Each row is a point on a tangle of strands that fork and nearly touch. The rows are in no order.
Two points are linked if the straight distance between their rows is under 80.7. Some points are linked to none.
K354: [-10  55 -81 -35   9  17 -39   9  31  34 -12 -27  30 -34   3 -49   6   1
  21 -34  -1  30   3 -16]
K21: [-28  34 -53   9 -23  12  11 -34  20  42 -19 -78   6 -17 -24  16  -8  26
 -43   8 -74  12 -34 -15]
K786: [ 21 -16 -26 -20  -4   5  -6 -29 -10   1 -29  14   0   6 -16  -1  20  17
 -10  10 -38  -7   4 -11]
K615: [ 19  42  45 -39  23 -21 -33  17  46 -11  30  42  -6  25  26  20 -58  -7
   4  12  77  41  35  52]
K213: [ -2 -16  80  20  -6 -25 -19  38   7 -20  31  61 -20  17   7   2 -13 -39
  14  13  67 -10  12   2]
K153: [ 20 -18  17   1  29  -7   6   7  -8  -9  43  32  -7  10  13 -17  -9 -18
  34  19  20 -44   8  -8]
K712: [ 22 -26  17  46  -1   6  26   5 -34 -27  19  17   5  -9   2 -20  28  -7
   0  22   7 -35  -3 -18]
K313: [ 11 -39  32  31   6  17  29  21 -18 -27  36   9  -2 -17 -16 -27  18 -20
  17  -6  33 -59   7 -14]
K623: [ 20  29   9 -28   5   2  -3   5  11   3  -7  46  -3 -10  30  -3 -15   3
  -7 -22  34  39  19  26]
K686: [ 23  10 -53 -22  25   1  15  15  36  31   4  -9   3 -15  27 -39 -20  -1
  -9  31 -34 -13 -25 -19]
K388: [-12  -5  26   4 -21 -16  -1  -9   4  -5 -48   3   3  -2   8  50 -12  24
 -25 -19   5  49   2  21]
K779: [-11  -2 -42  -3 -17  -1  25 -25  54  22 -13 -60   0  -9  -8  -3   0   1
 -50  32 -81 -10 -28 -39]
K435: [ -9  -3 -36 -17 -15  12  -6 -16  20  29 -15 -43  13 -10  13  -3  14  25
 -37  10 -87  -1 -22 -33]
K374: [ 29 -27  15   3   3  -8  -3  -6 -11  -4  -2  28 -18  -2 -14   0  10   5
  -5  -3 -18   3  20 -19]
K921: [ -7 -40  40  50 -12   6  26   5 -40 -19   7  -7 -10  -4 -24  14  43  -9
   6  16   6 -43   1 -21]
K80: [  6  20  10 -21  -3 -15 -25   7  27  -1 -38  18  13  -4  35   7  -5  12
 -11 -33  52  56  15  32]
K160: [ -2  -3 -28 -16 -21  -8 -10 -34 -18  27 -32 -54   5  -3  -8  16  12  37
 -25 -10 -38  35   5 -16]
K559: [-37 -38  41  50 -34  21  25   2 -40 -27  22 -11   8   8 -70  12  46 -21
  17   9   0 -51 -15 -29]
K815: [ 21   6 -22 -31  39   2 -10  15   0 -19  64  20  -4  23  17 -22 -48  -1
  31  11  34   5  28  52]
K778: [ 34 -31  22   5   4  -3   3   1 -13  -2  24  29 -24   6 -11 -25  14   0
  33  16   9 -10   4   0]
K31: [  4 -34   4  13   7  -4  29 -12   3   7   8   7   6  -4  -3 -10  29 -23
  18  35 -49 -39 -15 -24]
K743: [ 31  12 -30  -9  50  34  10  13  11  -9  64  32 -18  -1  34 -34 -34 -14
  29  15  -2 -30  27  17]
K660: [ 24 -16  45  10  20 -34 -17  21  16 -23  -2  38   2  20  16  25 -16 -13
   6   0  50  33  21  17]
K229: [ 21 -14 -17 -11  24 -11   1   0  -1 -19   7   4  -1   0  26 -18   0 -10
  13  15  -4 -33   4   1]
K596: [-56 -39  32  60 -34  24  39  -6 -49 -17  23 -33 -15  13 -63  21  37 -28
  14  15 -45 -58 -25 -23]
K128: [ 16  12  65   5  11 -11  -1  32  18 -20  28  66 -23   5  -1  -5 -27 -25
  19  21  70 -10  14  45]
K298: [ 10   4  -9  -2 -10  14  -7 -12   6  10 -40  12  -1   6  43   2   9  13
  -6  -6   3  13   8  10]
K115: [-26  46 -34 -15 -33   8 -13  -8  12  29 -42 -50   4 -34 -34  10  39  11
 -14 -53   3  55  12 -15]
K462: [  4  34 -27 -28  -2   4 -33  -6  29   8 -10 -12  14  -2  27  -8  -1   7
  10 -47  43  46  25  21]
K304: [  6 -26 -19   9  -6  12  22 -13  11  -1  -5  -7  -1  -7   3 -21  16   3
 -17  30 -65 -20 -31 -27]
K987: [-14 -12  32  37 -15 -15  -2   3 -38 -18 -22   5  -7  14  -9  40   5  15
 -31   0 -32  11   5  -1]
K595: [-23  -9   9  38 -23  -6  42 -13 -33  -2 -17 -29 -22  19 -24  19   3   3
 -22  19 -84 -25 -26  -6]
K62: [ 16   6  47  -3  48 -15  -7  18 -19 -24  40  44  -4  20  11  -1 -25  -1
  37  -6  47 -19  13   1]
K383: [ 11 -10  38  11  -1 -37 -24  11 -16  -5   4  47  16  22  -3   6  -7  -8
  -1  11  34  12   0  15]
K665: [-41 -30  26  40 -31  23  27   7 -21 -18  20 -13   7  -1 -65 -24  58 -31
  29 -15  21 -83 -27 -29]
K88: [ -3 -22  44  16  15  30  13  22 -13 -32  48  34  -9  12  -9 -20  31 -31
  41   2  55 -57  14 -12]
K13: [-27 -26   6  -9 -29  -6  17 -18 -25 -13 -39 -24  -9  14   3  63 -11  25
 -31  -5 -47  22  -8  21]
K395: [-33 -34  73  53 -37  13  28  -5 -21 -33   7  21  11  14 -46  26  30 -38
   7 -13  60 -39  -5  -3]
K7: [-30  35 -62  -9 -44  13  10 -28  20  55 -39 -72   9 -27 -11 -20  -2  -1
 -39 -10 -42  -1 -22 -25]
K747: [ 11  -6   2 -23  30 -36 -26  16 -18  -8  13  25  22   6  11  -8  -3   5
  -9  10  20  14  18  11]
K726: [-32 -37  21  44 -24  10  48 -18 -40 -16   5 -25  -9  21 -36   6   8 -12
 -11  11 -70 -56 -31 -25]
K509: [  4  26 -34 -51  35  11 -31  13   5  10  38  20  -5  13  28 -18 -28  13
  33  -6  21  21  14  44]
K364: [-11 -54   9  32  -9  10  30  13   1  -6  20 -17   0 -13 -20 -25  28 -32
 -12  39 -50 -59 -27 -33]
K157: [  5  37 -51 -35  23  21 -38  15  13  21   6 -10  -7 -26  22 -15 -35  25
  40 -19  24  30  20  23]
K783: [ -2  32 -31 -29 -15  -5 -34 -14   9  19 -37 -33  11   5  10   0  18   1
 -21 -36  29  38   5  14]
K846: [ 23  14  15 -18  22   9 -15  20  10 -13  35  50  -6  15  31 -13 -18  -2
  17 -10  39  40  30  23]
K184: [  3  40 -43 -35   7 -14 -16 -19   2  14 -26 -22  15 -33  12  -4   1  20
  -8  -4  -4  16  -2 -16]
K246: [ 16 -15  46  19  33  20  10  32   0 -32  62  33 -24  27 -14  -2  -1 -29
  35  -6  73 -30  11  22]
K162: [  2  34 -52 -19  -7   0 -18 -33  24  14 -38 -34  27 -15 -15 -12  11   1
 -15 -20 -59  17 -10 -42]
K361: [-12  31 -30 -21  -4 -13 -12 -27   1  15 -19 -29  27 -14  16  -5   0  22
 -18  15 -54  -1 -12 -34]
K669: [-20  24 -40   4 -43  13  20 -34 -15  28 -32 -51 -10  -6 -32  24   1  19
 -45  11 -74  28 -19   9]
K291: [ 30  -2  59  20  24 -26 -28  20  41 -23  27  31 -16  14  17  26 -47 -33
   5  10  87  27   8  25]
K347: [  0 -41  -3  18 -11  -1  16   1 -20 -10 -16  -2  11   0  -9  16   7   8
 -24  -4 -27 -33 -21  -4]
K676: [  7  13 -68 -23  13  19 -16  14  58  33 -12 -26   6 -26  26 -35  -8   1
  -1  -5 -18  -3  -5 -18]
K46: [-11  63 -44 -16 -11  10 -21   2   9  45 -28 -48  16 -33 -16 -30  18  18
   5 -43   9  31   0 -24]
K185: [ 12   9  27 -16  29 -13   5  -6  -5  -2 -24  51   4   7  44 -11 -18  -1
   7  -4  27  16  -1  23]
K810: [ 23   9  12 -15  45   6   4  17 -15 -14  66  52 -14  22  10 -15 -37 -14
  37   6  37   7  14  20]
K284: [-35 -17  17  41 -25  -2  32  -1 -59 -17   4 -28 -22  13 -42  41 -10  18
 -27  21 -71   1 -17  16]
K385: [ -1  14  46 -10  21 -17 -17  19  26  -9  48  48 -23  27  20  20 -54 -28
  26  21  84  16  19  47]
K738: [ -5 -40 -19  10 -19  -3  12 -26   6  21  -3 -27  -9   4  -7   6  10  20
 -36  19 -85  -8 -21  -9]
K180: [-20  56 -70 -12 -31  14   0 -13  24  44 -37 -62  11 -42   5 -20  14  10
 -15 -35 -26  21  -4 -32]
K678: [ 29  69  32 -30  28 -10 -41  14  40 -17   5  30 -15  15  27  17 -38  -1
  13 -17  65  61  35  29]
K32: [ 24   1 -32 -23  37  27  -2   3  28   7  46  15   7  -3  37 -41  -9   3
   8  18 -32  -6  21   4]
K822: [  3  68 -14 -49  18  21 -45   9  27   1  28  17   1   9  28   7 -39  26
  27  -5  36  42  27  44]
K546: [ 11  17 -38 -28  20 -21 -18   2  -6   8  -8  -2  17   5  16  -8  -6  24
   4   9  11  11  12 -13]
K448: [-12 -45  77  33 -38 -14  19   6 -11 -42 -17  16 -12  22 -22  41  20 -19
  -7  -6  36 -34  -7  10]
K711: [ -2  26 -10 -23 -21   1  -2 -16  -9  33 -47 -15   1  17 -12  12  12  23
  -8 -41   9  37 -11   1]
K11: [ 19 -24 -16   0  38  12   3   7  11   5  28  -8  14  -6  37 -44  -3 -10
  15  31 -23 -42   5 -16]
K312: [ -2 -20   3   4 -16  -3  13 -28 -14  -9 -43  -7   6 -32  -5  45   2  28
 -27  -6 -33  24  -8  12]
K356: [-29 -47  56  32 -25  23  21   9 -26 -25  24   7  20  -3 -56  -1  51 -34
  38 -12  65 -61  -8 -22]
K616: [ 12 -26 -52 -30  12 -12  13   4   9  28 -19 -22  -4 -28  12 -25 -14  17
 -16  23 -36  -4 -31 -19]
K691: [-18 -36  27  54 -30 -12  31  -1 -54 -19  -4  -2 -15  16 -24  59  11   3
 -24   2 -27  -9  -9   9]
K86: [ -2 -19 -41  -7  12 -19  11  -6  -1  24 -32 -31   3 -10   5 -11   2 -16
  -9   0 -44  15 -23  -3]
K309: [ -1   9  48   2  -5 -11 -20  10  17  11 -55  37  -3   0  28  23  -7  13
  -7 -14  25  40   9  24]
K282: [  5 -36  52  27  14 -17   0  17 -14 -42  10  34   5  13 -23   6   0 -21
  23   0  49 -25   5  -2]
K659: [ 11  35 -73 -40  26   9 -29  13  17  20   8 -26   8 -25  21 -46 -23  13
   5 -11   2  13   1  -3]
K156: [-34  37 -46 -11 -48   8   3 -28  -4  26 -54 -62  17 -20 -11  34  30  32
   2 -31 -23  41  -2 -14]
K116: [  3 -10  21  28  -3 -32  -9  -2 -20 -18 -24  20  -8  23  -5  29  -1   6
 -19   1  19   1  -7  10]

Follow the links from the first point to the second, and from the first to the third. Name the last point that the two ways share.
K686; K711; K11 => K810
K822; K711; K13 => K80
K616; K778; K185 => K810
K284; K304; K678 => K383
K546; K88; K356 => K559
K304; K678; K213 => K385
K595; K615; K162 => K383
K747; K712; K448 => K559
K846; K86; K156 => K659
K157; K711; K13 => K80

A fork is a point with three links. Follow the links from the first point to the second and name the forks in between, in order.
K822; K669 => K509 > K659 > K46
K676; K783 => K659 > K509 > K810 > K623 > K80
K313; K291 => K559 > K383
K162; K395 => K361 > K383 > K559
K385; K395 => K383 > K559
K354; K786 => K659 > K509 > K810 > K153
K156; K185 => K46 > K659 > K509 > K810 > K623
